Each row is a point on a landscape with many valleys, with its height.
A ball rolls from a point to the lowest of its 2 nearest points, and stops where none of them is lower. Distance is the straight distance between rows; heights are no part of it.
sabi: [ 43 151 145 123  92 175 172  78 113 131 110 164  97 145 163 136 135 155
 119 158  82 103  99 135 108 150 136 158 217 132  69 114 120 170 170 130
 189 132 139 131 179 111  89 138 150]  h=40.5
pura: [ 87  34  79 126 128 110 114 118 101 126  99 167 134 157 146 159  83 129
 163 146 181 149  75  65 183 195 151 136 140 108  92  82  75 169 181  94
 126 157 116 142 147  89 118 145 156]  h=38.9
Taga: [163 139 171 125 122 106 140 153 129 149 103 108 148 120  88 146 132 121
 206  89 149 159 157 134 131 128  77 148  93  86 171 122  82  96 106 107
  99 115 153 100  61 107 151 130 119]  h=50.8
Rulat: [141 174 116 114 148 116 195 169 182 134 118 106 156 104 105 144 117 154
  49 132  93  90  99 224 118 145  86 139 118 149  97 144 155 116 133 163
 127 129  97  91 127 130 174 163 139]  h=13.6
rad: [171  99 121  81 150 150 220 144 189 137 109 101 114  68 131 160  92 151
  98  97 130 143 142 141 123 150  99 114 117 131 112 110 171  49  66 140
 156 119 150 115 115 136 153 109 121]  h=79.9
Ribek: [142 187 107 151 100 149 122 122  98 164 153 140 102 174 111 138 146 139
 129 134  64 120 104  97 125  84 148  92 112 124 127 131 106 111 114 138
  82 121 147 128 170 171 143  85 135]  h=58.1
ribu: [ 82  95  99 148 119 114  78 131 106 100 137 154 132 125 183 125 112 109
 133 143 150 141 118  99 132 145 170 136 151 127 131 122 115 160 177 118
 139 152 133 115 140  81  94 137 152]  h=42.2
gemen: [104 145 175 125  84 170 120  68  97 161 121 133  90 172 113 173 137 139
 200 115 101 134 112  78 143 113 126 131 152 102 105 105  89 129 122 123
 114 114 145 149 151 128 126 115 126]  h=55.4
Nuv: [113  33  78 124 147 109 106 155 116 103 104 137 166 154 110 143  85 106
 147 133 215 155  83  93 193 178 148 142 101 119  99  98 100 155 176  92
  90 150  77 128 140 108 138 144 153]  h=36.6
fofi: [180  97  50 118 178  86 100 152 104 109 158 126 138 108 158 105 107 111
 124 131 181 155 159  84 117 128 162  93  80 113 197 104 133 114 140 101
 104 136 105 126 131 127 133 128 141]  h=25.1
rok: [ 98 167 119 157 150 118  92 109  71 130 154 107 142 136 120  77 146 107
 110 164 153  92 144 122  99  89 140 180 110 100 194 163 171 147 164  87
 136 129  77 163 126 172  86 162 112]  h=29.2
sunog: [192 113 138 115 152 114 165 190 195 126 114 110 154 111  99 139 123 143
 102  96 151 136 140 197 150 148  91 101  99 146 118 127 142  80  87 147
 112 111 138 111  91 125 181 145  98]  h=78.9
lebok: [ 68 135 137 138 108 143 141  97  84 138 120 165 134 148 151 116 124 148
 164 166 122 121 114 111 108 163 127 169 173  96 138 113 107 160 177 102
 159 156 130 124 148 107  96 168 141]  h=42.5
Vume: [118 175 163 154 104 185  84  97 146  96 139 114  91  78 177 111 141 102
 122 107 100 121 163  77 109  79 137 118 130 134 147 173 153 110 104 145
 120 113 162 159 110 128  99  67 113]  h=25.5
Gam: [109 154 197 124 124 149  97  84 135 134 135 112 119 125 125 110 141 110
 177 121 110 100 163 111  96 104  94 138 139 111 160 151 156 126  98 132
 149 112 140 157 100 151 110 139  90]  h=24.3
nade: [101  88 142 112 120 164 161 114 127 145 105 106 134 158  90 164  95 121
 164 129 180 142  88  99 161 144 115 164 123  98  97 114 117 134 137 108
 114 114  64 139 141 140 126 128 113]  h=67.0
nafip: [151 110 111 108 146  82 117 152 152 118 126 153 144  92 162 118 118 134
 100 108 123 142 161 168 123 148 122 101 123 156 124 118 133 120 111 152
 150 151 160 114 110  79 141 151 140]  h=51.5
lize: [141 107 127 105 156  86 148 173 163 123 125 103 164 126 101 130 100 127
  79 125 154 113 109 199 134 132  99 138 102 141 112 126 157 127 133 146
 119 124  85 132 113 144 150 172 109]  h=11.4
kebo: [151 207 153 149  91 102 132 123  69 182 145 136 117 146  80 131 159 146
 173 132  59 119 125 144  99  97 101 122 116 105 148 118  89 111 114 133
 106 113 168  91 112 135 158 120 148]  h=61.2
videk: [ 43 151 114 141  95 181 140  72 126 110 129 141  81 125 181 116 147 146
 105 163  93  84 112 101 107 122 171 156 204 134  94 138 145 160 170 134
 188 137 128 141 178 151  68 115 146]  h=38.7
noful: [164 101  99 142 118 100  89 178 158  87 138 139 147  94 148 125 118  99
 127  91 153 152 152 145 141 131 141 115 102 140 137 133 119 107 130 145
 112 131 153 104  93  71 130 124 127]  h=54.1
tipa: [ 77 148 139 152 131 107 117 134 102 108 145 139 179 109 125  63 148 113
 130 158 155 111 135 180  87 151 115 205 157 107 178 143 150 170 195 107
 168 149 100 111 110  95  90 193 115]  h=33.7
beb: [117 161 176  92 131 143 195  84 101 163 116 129 138 122 103 110 115 150
 195 132 138 137 148 104  72 155  71 171 142  66 173 106 138 109 119  91
 160 124 106 118 120 141 137 148 115]  h=45.6
Fubu: [ 92 142 180 155 115 152 116 129 150 107 123 101 141 105 125 118 118  98
 111 125 137 112 114 152 126 105 116 167 130 134 128 172 155 144 146 140
 144 117 104 135 116 130 104 119  97]  h=37.4
dobi: [112 121 216 105 117 160 170 112 171 138  81 119 107  99 127 161 132 131
 136  89  94 139 147 164 128 151  73 129 161 150  92 117 144 132  79 163
 170 120 169 140  82  97 125 145  96]  h=33.6
gapoz: [ 83 216 167 143  87 221 162  97 128 121 126 108 112  99 123 105 149 126
 119 144  85 103 117 108 100 115 112 194 167  87 154 157 147 101 150 114
 145 110 113 129 143 151 106  78 132]  h=39.1
vog: [153 175 106 148 115 126  85 152 126 104 163 146 111  92 175 102 137 125
 123 119 108 136 155 113 102  95 154 102 109 121 164 134 112 109 137 128
 121 147 167 104 125  89 107 102 150]  h=48.5
ladov: [122 115 179  96 153 122 121  76 122 161 133 106 118 125 116 123 109 114
 170 139 141 103 171  92 100 124 103 139 128 116 160 133 167 136  83 113
 156 119 111 173 103 180 107 157  95]  h=21.9
nerez: [138  51  76 117 170  96 115 139 126  91 137 113 142  95 167 116  80  98
 120 108 212 145 161  70 136 143 162 118 102 118 159 104 155 105 133 102
 124 141 100 136 118 117 118 121 130]  h=29.7
futi: [ 87 157 182 103 119 160 196  80 103 164 107 134 122 130  96 138 120 147
 162 136 106 126 112 137  91 164  90 164 165  91 114 107 121 127 132 123
 165 125 107 133 133 137 123 160 130]  h=43.9
Budu: [144  34  62 123 182 102 100 160 126  95 133 121 152 128 132 125  86 101
 124 136 226 159 113  89 164 160 164 114  88 132 137 105 143 127 144  99
  93 152  87 136 127 129 149 128 135]  h=33.3
Dozo: [116 167 131 132  91 188 145 141 148 103 127 127 101 108 163 148 129 136
 110 115  79 132  99 103 138 103 145 124 144 130 107 136 114 102 131 151
 121 119 157  98 171 120 110  65 155]  h=27.1
puvak: [105  45  90 112 108 128 151 124 136 116  93 176 137 133 167 152  80 144
 138 138 145 152  82 100 166 191 155 116 149 134  60  90  82 141 163 121
 139 171 143 131 144  65 121 130 172]  h=41.2
mib: [ 79 158 124 136 125 123 131 100 122 109 160 154 112  97 191  99 142 128
  96 160  86  99 138 138  76 116 159 133 185 142 134 135 157 170 158 156
 195 152 139 125 157 105  88 148 156]  h=43.8
pudur: [157 194 103 122 131 115 179 131 116 156 159 129 114 115 113 123 118 166
  88 140  61 107 117 140  90 109 117 119 114 134 135 127 137  90 117 136
 130 135 132 101 154 154 158 111 163]  h=67.2
Panu: [135 144 186 106 124 141 122  91 142 135 121 116 109  82 152 118 125 125
 178 104 110 147 179 104  95 136  97 131 144 120 173 137 141 108  77 130
 165 119 166 136  76 116 108 118 113]  h=27.3
tif: [ 98 203 127 167 136 143 118 121 101 130 146 100 124 136 111  80 149 133
  74 169 105  94 132 130 107  88 139 179 118 117 165 185 164 130 156 112
 130 121  72 150 143 186  95 141 113]  h=31.9
sisem: [207 117  64 134 140 119 123 149 130 138 160 136 125 165 117 118 138 141
 131 129 122 149 117 108 146 106 171  66  89 138 132 113 124  97  82 115
  68 125 136 127 169 163 164  83 133]  h=13.8
fote: [ 94 162  91 192 113 106  73 136  61 144 144 137 141 196 117 118 176 132
 130 179 128 124 107 128 168  99 162 151 108 115 146 144  95 188 187  84
  99 130 119 132 162 141  94 165 127]  h=39.8
zoz: [131 132  78 171 136  82  61 159  79 151 138 124 150 214  74 117 168 132
 120 150 135 136 109 152 185 105 153 119  92 139 130 136  84 174 161 107
  71 123 103 133 152 163 136 159 117]  h=38.1
lero: [137 166 125 174 128  77  33 168 101 116 147 118 153 147 115  98 166 102
 134 136 141 119 143 161 138  76 144 130 110 132 161 164 105 166 168 127
  89 115 137 119 108 109 115 141 110]  h=50.2
Zuko: [114  89  91 144 150  99  51 126 101 104 153 151 128 145 175 122 135 109
 127 154 142 128 146  95 131 119 184  92 134 143 144 116 120 170 145 126
 133 143 134 152 150 113  94 143 146]  h=43.7
Sarok: [135 111 137 120 108 176 172 144 130 158 108 110 127 156  77 180 115 136
 156 110 138 157  82 112 172 127 114 129 115 113  75 112  96 109 121 123
  80 115 105 111 146 132 157 109 136]  h=68.4
Relu: [139  82 135  88 106 163 170  97 147 122  90 135  72  90 178 154 121 155
 159  93 122 169 163  72 161 163 145 113 158 143 105 103 108  86  82 134
 156 132 212 117  96  91 108  88 139]  h=56.4
rala: [136 149 162  86 118 129 193  88 107 146 101 146 124 105 133 123 107 156
 202 112 137 150 150  88  94 183  89 161 125  65 189  95 103  81 107  82
 160 142 140 104  87 109 128 136 133]  h=47.1
lige: [126  89 119  57 145 125 215  94 132 148  98 144 127 109 151 135  90 169
 126 124 112 130 134 120  97 173 114 122 160 129  93  89 125 120 110 137
 184 155 139 135 140 116 124 145 149]  h=39.5
Fif: [170 113 130  99 175  86 125 113 113 168 141 100 130 146 118 118 116 126
 149 129 141 117 166  95 109 112 105 104  96 114 154 120 154 120  83 116
 124 111 106 165 125 190 144 143 106]  h=18.3
tofa: [175 187 116 149 134  96  87 173 137  99 160 117 130  81 160 104 147 115
  88 106 100 119 160 165 101  85 147  98 106 138 168 159 141 109 119 160
 112 126 151 113 109 112 140 117 114]  h=51.8
Kon: [176 153 110 128 119 154 181 164 126 160 120 129 136 158  87 156 119 145
 161 120 124 159 100 124 159 117 123 116  87 100 104 105  79  78 111 121
  67 112 123  92 147 138 183  94 147]  h=70.4
parab: [164 154 138 102 157  66 169 183 166 151 126 104 168 144  71 143 125 153
  75 128 114 108 116 227 129 154  84 126 115 140 117 131 136 120 117 151
 115 121  97 115 109 144 184 174 116]  h=0.4
nep: [190  22  83 106 166  96  83 121 147 129 142 144 122 159 132 128 142 125
 132 128 152 159 140 114 158 155 173  49 112 178 116  94 129 141  72 131
 102 128 150 161 137 147 160 124 121]  h=1.0
fitud: [100 169 136 138 130 190 137  97 153 105 151  97  97  86 156 108 120 124
  76 133 109  74 137 105 106  80 131 148 139 138 133 167 182 113 114 151
 153 125 106 162 148 174  98  90 123]  h=32.9
Gobel: [157 190 149 122 115 178 191 148 167 141 118 117 107 109 102 173 140 154
  89 107  66 112 109 159 134 109 103 104 131 151  96 134 128  76  86 165
 109  97 140  98 151 157 179  81 125]  h=72.9
Vuni: [153 145 136 135  94 125 114 124 104 160 131 164 117 169 107 157 147 150
 201 110  89 158 110 112 148 121 133 100 107 118 108 101  53 112 105 125
  79 119 190 105 136 101 150 111 149]  h=42.1
nufog: [131 129 174 126 139  66  56 132 113 151 120 100 152 184  74 129 158 108
 134 131 139 103 144 184 140 103  89 124 125 145 128 155 110 209 125 146
 104  97 116 152  96 153 138 183  83]  h=47.2
kud: [226  61  54 121 181  76 116 167 165 117 149 131 158 175  93 105 144 140
  93 121 181 145 136 187 151 160 153  56  83 148 148  96 144 112  99 117
  82 123 115 141 133 153 193 138 124]  h=15.6
Nadu: [115  50  87 105 198  85 120 136 141 105 135  95 154 121 130 119 106  92
  55 132 186  96 133 139 137 129 134 115 132 175 110 121 196 165 135 153
 150 133  69 172 140 162 135 153 118]  h=22.7
nulu: [ 63 152 131 124 129 188 148  78 151 123 119 112  86 116 160 121 125 128
  68 154  97  78 119 111  99  98 142 154 178 149 101 154 176 158 136 152
 170 132 104 159 179 180  86 114 128]  h=36.4
dakuv: [123   4 104 104 166  87 115 130 166 111 116 139 149 148 120 134 131 111
  67 129 155 126 115 177 163 183 152  66 144 215  52  87 162 182 106 181
 138 141 114 182 139 130 162 145 122]  h=13.3
moser: [172 168 142 151 119 113  73 168 121 118 149  96 147 139 112 114 155  98
 138 118 156 131 142 129 149  82 125 129  84 113 160 168 112 120 133 114
  79 110 125 120  98 126 126  98  97]  h=52.5
Noru: [134 165 135 138 103 176 115 132 175  96 134 125  88  72 175 126 137 116
  86  98  86 124 142 113 116  89 134 100 139 155 111 158 152 110 105 169
 140 116 161 127 137 126 121  70 127]  h=18.7
ragam: [102 117 121 158 116 102  41 113  89 130 144 167 118 173 168 128 153 128
 156 170 107 115 121  87 141 103 158  99 151 149 124 118 102 190 141 116
 120 134 156 151 151 111  95 147 132]  h=42.3
zot: [105 166 204 158 102 187  84 134 140 108 132  88 126 110 116 136 144  89
 130 114 128 109 120 118 139  89 108 152 121 123 134 178 154 133 120 140
 111 103 113 155 103 160 116  83  82]  h=34.7
ginup: [205  94  60 116 171  87 104 155 136 153 155 120 153 190  85 121 145 136
 130 129 166 145 129 138 143 126 145  62  73 137 140 107 124 118  80 114
  65 111 116 139 151 180 178 118 120]  h=20.0
Mani: [152 120 201 132 115 119 122 124 121 163 104 121 126 146  81 156 144 123
 204 102 134 158 146 140 147 125  90 117 109 116 124 114  88 122  82 127
 108  89 164 127  85 112 148 147 100]  h=52.9
vurod: [ 95 101 152  73 105 199 184  62 136 102  96 123  72 102 153 164 103 154
 184  94 126 149 141  43 127 153 127 139 180  98 109 104 116  83 110 120
 171 121 147 132 123 131 103  81 137]  h=60.3
moten: [ 88 135 146 144 155  95 102 124  98 103 144  96 158 116 105  69 136 100
 107 150 172  93 134 165  95 120 121 194 137 111 186 163 177 158 189  99
 148 135  65 150 104 140  85 178 106]  h=31.6
Zuzo: [136 106 106 122  86 119 117 121 115 154 108 187 112 172 139 173 124 155
 202 127 105 154  97  93 163 147 150 101 135 122  83  92  46 144 129 107
  91 143 185 122 142  82 134 122 155]  h=39.7
Gufe: [ 96 239 162 174 102 186 143 109 119 130 147 106 111  96 123  85 161 130
  80 163  65  86 123 131  91  81 127 179 140 111 163 170 162 112 149 133
 146 122 103 141 142 170 111 108 131]  h=35.6
nado: [157 170 154 101 130 183 212 154 185 136 109  95 124  73 119 164 116 145
  89  96 109 116 132 131 121 110  87 113 132 130 111 132 165  61  76 136
 135  90 134 111 129 156 170  92 117]  h=76.6
fipi: [ 85  65 137 129 153  95 108 126 133 103 118 102 147 122 127 128 102  84
  79 130 185 101 116 164 144 141 117 148 151 156 113 140 185 163 169 148
 170 139  77 157 114 138 115 154 111]  h=26.4
dem: [216  35  59 108 172  81 108 142 173 118 148 142 131 142 139 108 149 143
  97 118 163 166 157 170 142 176 173  31 108 181 134  89 143 116  68 133
 118 138 159 153 138 131 179 116 129]  h=7.9
vopav: [200 140  80 138 126 139 168 191 160 125 135 133 149 122 103 138 120 146
 114 110 138 154 101 135 149 132 132 106  71 115 116 128  96  55 115 116
  67 120 143  83 136 122 186  99 158]  h=73.3
vuvaf: [117 206 143 145 136 130 185 160 132 136 136 129 137  98 106 132 139 157
  72 147  69  93  90 208 106 150 100 163 135 140 125 138 130 122 158 157
 140 134 115  81 131 118 136 160 153]  h=22.8
Moli: [ 89 111  87 176 115  93  55 127  71 143 138 172 142 186 155 132 166 129
 120 184 114 115 107 123 156 120 173 114 147 131 117 119  88 213 192  97
 129 144 130 135 172 104  96 167 145]  h=41.1
gaso: [ 90 119 158  87 136 155 210  75 139 142 107 129 121  96 140 127 100 148
 134 142 116 114 122 118  83 167  97 152 181 112 111 103 149 129 124 130
 204 146 129 133 130 136 101 146 133]  h=41.8
deso: [144 119 100  94 176  92 152 117 110 162 140  97 146 170  85 120 105 141
 113 152 158 108 143 115 111 123 116 135  89 112 158 129 152 126 118 103
 120 120  58 159 144 203 134 158 118]  h=13.9
muv: [ 83  66 170  92 118 192 154  80 146 109 104 106  96 103 128 168  96 114
 170  97 168 136 112  54 150 150 131 156 168 125  90 110 140  98 123 125
 153 129 109 145 114 143 103  83 103]  h=61.6
vep: [ 91 139 137 138 125 127 141 147 137  99 119 129 151 103 130 126 111 112
  90 148 137 116 101 171 117 137 120 173 137 127 123 154 141 148 164 136
 148 140  98 107 127 106 104 156 137]  h=40.0
pasof: [181 131 127 145 127 118 104 191 151  98 142 106 160 106 114 126 123  98
 138  95 169 153 149 136 145 100 121 136  68 102 157 152 132  90 125 115
  89 107 127  94  89 102 138  95 122]  h=55.5
veb: [116 144  68 176 142  98 129 169  76 153 128 114 167 188  78 109 133 141
 116 156 174 136 104 138 172 119 144 179  67 106 156 149  99 136 178  79
  82 136  64 108 147 162 125 164 141]  h=33.0
lofo: [148  99 105 140 154  90  56 145 101 116 134 101 154 155 106 103 141  89
 136 124 208 125 151  99 154 100 139 134  86 113 177 145 135 143 149  96
  76 117  73 145 103 155 118 119  92]  h=27.4
kep: [111  57 138 121 136 159  97 106 149 101 125 105 116 115 133 144 107  93
 153 112 187 139 110  47 171 139 141 134 130 131 100 134 149 117 114 125
 123 130 108 151 110 139 111  70 111]  h=62.9
Tov: [114 119 114  94 106 133 212 142 186 104  96 160 130  77 162 143  81 161
  78 109  97 131 114 175 115 182 119 121 154 148  77 106 120 115 142 167
 166 154 160  94 122  65 138 133 172]  h=33.5
nidu: [109 128 105 159 122 120  79 125  88 114 146 140 147 147 145 115 144 110
 164 154 161 137 116  89 132 116 154 156 112 103 160 129 104 145 165  88
 115 140 115 121 133 101 101 143 146]  h=40.6
Daf: [ 81 120 139 123 130 126 143 111 137 104 114 141 130  85 166 116 105 119
  93 138 126 116 126 161  93 157 124 156 173 144 111 133 150 161 159 143
 192 155 125 111 133  96  86 167 148]  h=42.0
duru: [153  97 134 103 123 147 132  99 161 128 105 122  70  88 177 133 132 144
 145 102 102 159 189  91 142 125 155  78 138 165 132 131 150  94  58 158
 158 126 202 140  96 116 109  87 119]  h=54.2
lodob: [185 112  27 149 138 115 101 180 148 100 173 149 132 114 161  99 137 140
  76 117 141 164 126 155 126 125 189  75 103 160 129 119 125 107 141 137
 100 147 146  93 163  99 171 103 166]  h=58.5
Det: [161  62  79 133 124 119 115 156 156 115 134 169 139 150 148 134 130 134
 121 120 134 157 110 140 162 165 163  70 125 170  82  98  99 138 112 147
 116 143 162 125 143  89 146 128 166]  h=46.4
buvel: [ 81  94 213 125 117 169 114  90 138 127  99  98 127 114  87 160 129  83
 191 108 182 132 112 118 141 137  85 183 146 111 114 135 133 138 138 109
 142 114  82 146  86 128 116 123  87]  h=65.2
sem: [110  78 106 148 135 120 100 135 107 109 120 124 145 148 136 133 102 108
 171 142 192 156 112  79 159 153 133 165 105  98 143 122 101 145 162  94
 101 143  82 123 127 117 117 128 140]  h=38.8
Memuk: [150 218 130 145 106 154 174 144 121 169 145 124  99 123  96 154 145 159
  83 126  30  95 109 136 115  86 113 104 123 149 113 136 144  91 109 151
 102 109 139 113 156 185 182  77 135]  h=69.8
Genas: [116  95 111  73 119 143 232 107 150 127  86 181 117  95 168 147  77 174
 100 112 118 145 104 127 112 185 131 113 171 126  72 100 102 103 141 145
 178 160 147 108 147  85 122 121 175]  h=36.9
Nel: [107 163 175 145 110 102 102 106  84 162 132 151 135 177 117 128 155 150
 150 163  81  99 123 170 102 116 119 139 149 125 116 127 104 188 144 136
 143 114 133 129 131 114 114 170 124]  h=44.6
dok: [102 118  83 126 108 174 147 131 143  95 121 147 102 114 178 146  98 139
 123 123 127 143 100  76 143 133 161 132 153 111  95 130 112 107 155 120
 130 142 136 110 166 102 102  77 172]  h=32.8
kidaf: [164 157 118 131 112 122 110 124 134 155 145 147  86 132 151 129 141 156
 121 114  53 129 148 121 105  96 136  65 125 166 127 133 126 120  67 154
 118 121 184 132 144 135 139 102 139]  h=47.9
tozov: [109 194 171 131 107 180 160 120 128 113 138 126 137  93 117 103 130 121
 154 134 132 129 125 119 101 125 103 201 130  78 173 148 138 101 156  92
 133 130 110 107 123 124 121 105 127]  h=42.4
nama: [161  54  84 103 150 105 135 140 165 111 120 153 119 101 166 131 114 140
  99 118 133 156 149 130 143 155 158  73 133 169 111 100 137 115  86 150
 136 147 162 139 120  98 141 122 140]  h=49.0
vik: [141  28 116  99 182  85 129 146 165 112 128 106 156 134 118 125 118 107
  81 117 183 111 137 173 148 159 119  89 135 184  89 113 195 147  96 172
 142 136 100 181 111 159 152 150  94]  h=18.1
Fufes: [159  99 149 103 124 137 203 157 190 130  90 120 146  74 125 165 105 140
 119  92 135 155 126 169 160 167  79 118 117 140  97 112 144  71  82 142
 137 113 155 110  90  93 173 131 126]  h=81.2
tivi: [115 110  73 117  92 159 151 128 111 120 114 167 103 158 140 155 107 158
 152 130 116 158  88  90 161 146 151 121 142  94  84 100  66 114 159 118
 112 149 163  96 163  90 121  93 179]  h=36.7
topub: [ 85 198 196 145 108 164 130 111 107 158 111  97 143 142  66 120 162 117
 145 150 112 107 102 169 111 116  98 198 143 113 127 156 137 150 153 125
 128  97  88 127 128 146 122 160  94]  h=37.3
fifov: [107 111 208 101 109 148 155  90 150 132  88 132  89  83 144 144 128 139
 172  93 108 154 167 127 131 156 100 135 167 137 134 121 128 115  80 151
 184 115 189 128  78  93  96 130 126]  h=30.5
Sot: [132 127  79 139 142  89 136 160  98 153 127 126 158 198  69 123 134 139
  89 164 150 125 101 176 162 126 138 139  94 134 109 135 102 165 156 124
  93 134  84 122 147 159 140 180 126]  h=35.8
Ruvod: [ 78 163 174 137 124 123 140 115 108 141 125 128 156 145  91 100 147 125
 138 166 125 106 105 183 103 147  88 204 164 111 148 149 139 170 169 114
 164 133  98 125 119 127 108 188 114]  h=35.5
rup: [119 148 156 153 133 105  57 141 105 129 126  94 148 170  93 115 168  92
 139 138 154 117 125 163 141  95 102 156 121 125 145 165 108 178 147 121
  97  98  98 131 100 151 109 151 101]  h=48.6
fedi: [201 130  84 115 152  95 153 186 160 120 132 131 164 104 113 122 108 133
 115 109 150 152 140 166 126 140 124 106  83 119 139 127 123  83 110 125
  98 133 132  95 110 104 179 142 143]  h=76.3
Riv: [131 178 120 145 125 110 135 155 108 137 143 134 139 137 117 112 136 137
 123 137  90 125 117 149 114 112 123 140 104 118 137 139 111 119 146 126
 122 126 130  97 137 133 135 129 143]  h=65.1
liva: [ 99  76 176 149 122 159  90 129 144 100 120 102 140 120 114 158 113  66
 147 114 189 131 103 114 178 127 112 151 138 132  91 149 137 132 132 125
 129 125 106 141 107 123 116  99  92]  h=64.0
gini: [ 73 160 130 181 112 146  78 124 129  91 147 109 114 108 168  94 149 102
  62 147 123  88 128 143 114  79 155 157 148 163 129 183 183 170 178 156
 160 131 103 152 154 139  83 131 114]  h=47.0
mitos: [149 131 151 124 117 112 145 121 109 129 112 140 150 119 131 127 117 135
 214 108 168 169 145  87 119 154 101 165  96  67 190 116  84 104 124  87
 117 129 136  88  82  95 122 144 140]  h=48.7
zavu: [152 213 118 144  91 137 165 112  68 176 158 162  98 154 105 147 134 155
 142 137  39 125 112 115 105  97 125 118 118 106 135 111  93  81 118 125
  97 129 166  96 154 156 171  95 154]  h=59.7
nok: [119 146 134 121 131 151 136 131 188 101 136  97 104  72 172 121 132 114
  57 119 108  93 147 136  93  94 128 101 138 175 103 162 197 129  93 178
 165 129 129 149 138 159 121  99 108]  h=26.8
Giser: [118  97 180 106 144 126 148 115 129 148 111 102 146 144  81 140 104 110
 172 120 183 129 125 123 136 135  85 161 121 110 129 123 140 131 118 109
 132 113  84 142  99 154 132 150  87]  h=66.0
gofug: [126 106 178 112 113 139 126  92  99 170 112 150 105 161  99 157 127 132
 221 117 119 150 144  84 132 138 121 127 134 107 122 107  81 124  97 114
 128 110 143 139 109 121 120 148 114]  h=54.4
tob: [ 68 165 154 164  86 119 128  98  66 159 127 175 140 170 124 128 160 157
 164 184  86 115  93 153 111 150 122 160 174 104 114 106  87 186 176  99
 150 137 146 117 146  95 122 195 135]  h=43.5
Medo: [191 148  61 156 133  95  61 176 132 105 192 125 125 112 161  87 148 116
  63 109 125 128 162 164 114  93 186  74 106 150 158 140 146 117 124 154
  94 129 137 120 147 116 154 120 132]  h=55.3
Tabep: [127 106 123 126 165  87  64 131 113 107 141  95 149 122 129  96 120  77
 107 137 192 101 164 125 120  98 137 126 107 132 163 154 179 154 147 116
 128 121  84 159 117 144 107 154  99]  h=23.9
biv: [125  40  50 124 118 128 124 139 155  89 124 176 130 127 177 146  98 134
  88 137 145 147  92 131 156 175 184  91 156 162  55  99 108 152 161 146
 134 168 153 129 171  73 141 105 179]  h=43.6
vumu: [192 101  67 112 155  95 119 140 110 128 150 144 120 139 144 118 115 126
 157 117 143 159 148  74 127 126 164  85  74 116 178 104 103  93 104  98
  85 140 145 117 143 132 147  93 147]  h=20.1
meke: [111 162 165 120 111 138 190 157 172 119 102 147 147  79 139 143 113 148
  90 118  74 116 104 207 107 155  84 143 154 140 106 128 127 119 144 170
 162 141 146  85 114  83 140 153 150]  h=28.6
logus: [165 160 124 139  98 122 133 141 123 165 136 159 109 153 114 150 153 157
 136 109  52 145 116 147 128 108 124  79 117 152 101 110  90 109  89 151
  98 129 188 109 138 115 176 106 146]  h=45.0
talu: [ 86 168 114 172 121 130 102 144 113 106 145 142 121 119 172 101 151 130
  67 160  91  99 117 166 109 111 157 159 161 153 130 157 146 171 190 145
 156 146 123 116 156 109  82 162 140]  h=45.4
rinen: [131 106 124  57 115 193 204  58 150 124  95 126  61 106 164 155 109 165
 141  88  89 144 164  50 127 142 143 100 178 136  96 109 117  85  90 137
 177 122 199 132 118 140 113  80 154]  h=58.6
did: [134 154 165 127 106 163 110  90 113 168 139 134  92 150 115 155 140 137
 164 120  81 128 134  86 126  93 122 101 126 135 115 136 114 123  99 138
 111  98 156 152 135 170 134  96 117]  h=56.6
zis: [119 144 188 140 118  87  72 131 125 155 115 134 139 177 103 149 168 121
 145 126  90 108 128 189 124 106  96 112 140 156 110 142 100 193 110 167
 133 106 144 149 104 125 131 171  95]  h=45.9
Luf: [167  12  76 115 176  76  68 137 141 111 120 144 146 167 115 122 142 108
  94 132 171 135 131 157 156 173 161  45 136 189 100  79 142 175 112 142
 106 131 119 174 133 120 166 145 120]  h=7.7
gudav: [173 207 156 137 126  88 139 156 126 155 140 134 135 131  98 129 157 148
 125 130  69 116 140 184 110 115  91 114 116 124 148 129 115 115 125 150
 115 119 156  94 112 119 154 140 137]  h=63.1
Lar: [135 195 107 169  98 118 105 126  77 125 156 152 114 140 155 114 148 124
 163 139  91 129 138  79 108  95 154 127 110  90 171 124  97 111 141 109
 106 140 165  98 131 114 118 101 157]  h=46.3
fidav: [182 138 105 118 134 133 118 134 156 126 150 130  93  97 165 116 145 145
 117 107  81 150 199  99 129 104 153  61 111 163 156 132 157  81  50 143
 136 130 195 135 121 143 134  85 114]  h=51.3
rolev: [129 117 104 140 138  78  99 154  85 125 117  95 169 173  79 107 132 104
 139 139 191 135 135 136 146 119 121 175  81 102 171 153 109 162 172  81
  80 124  76 107 107 142 122 155 112]  h=30.3
Zomef: [ 82 124 218  89 127 140 164  68 147 155  93 117 103 124 118 145 126 133
 143 111  95 110 141 159  92 141  84 132 184 152  92 120 157 154  97 163
 189 119 128 173 118 135 115 158  93]  h=36.5
ter: [104 186 135 152 104 153 126  99  95 114 133 151 128 126 136 102 139 127
 185 140 128 137 127  70  94 124 129 174 127  70 180 123 105 102 156  83
 126 130 136 104 128 105 110 105 143]  h=44.7
Tonor: [129 136 128 113 169  89 134 147 123 140 133  87 149 148  88 119 123 116
  98 132 166 101 140 161 128 118  94 153  98 113 158 147 160 134 141 114
 118 130  73 139 115 174 127 160  91]  h=18.6
mekos: [100 152 181 147  87 222 100 110 145 100 118 103  94  88 140 149 140  95
 153 106 120 131 132  76 151 100 130 144 146 112 112 166 133 111 115 143
 123 103 148 136 128 138 104  50 101]  h=30.6
dagu: [102 131 126 143 156  99  65 101  96 104 154 129 142 119 158  73 136  93
 133 149 162  99 160  95  89 100 147 153 117 101 199 147 152 162 166  94
 153 145  99 161 124 130  92 152 117]  h=27.0

For each start below, name the point where the ball stops.
Zomef | deso
Fufes | Noru
vurod | Noru
gudav | parab
Taga | parab
ragam | Tabep
talu | Noru

Call two points neighbours if one is among the 2 nearest of the other. Go from one point of each pair to the other, from neighbour to neighbour, staying as low as possible. Name the highest point that can't be avoided.
deso / parab | Tonor
Tabep / Noru | Fubu
nep / sisem | ginup
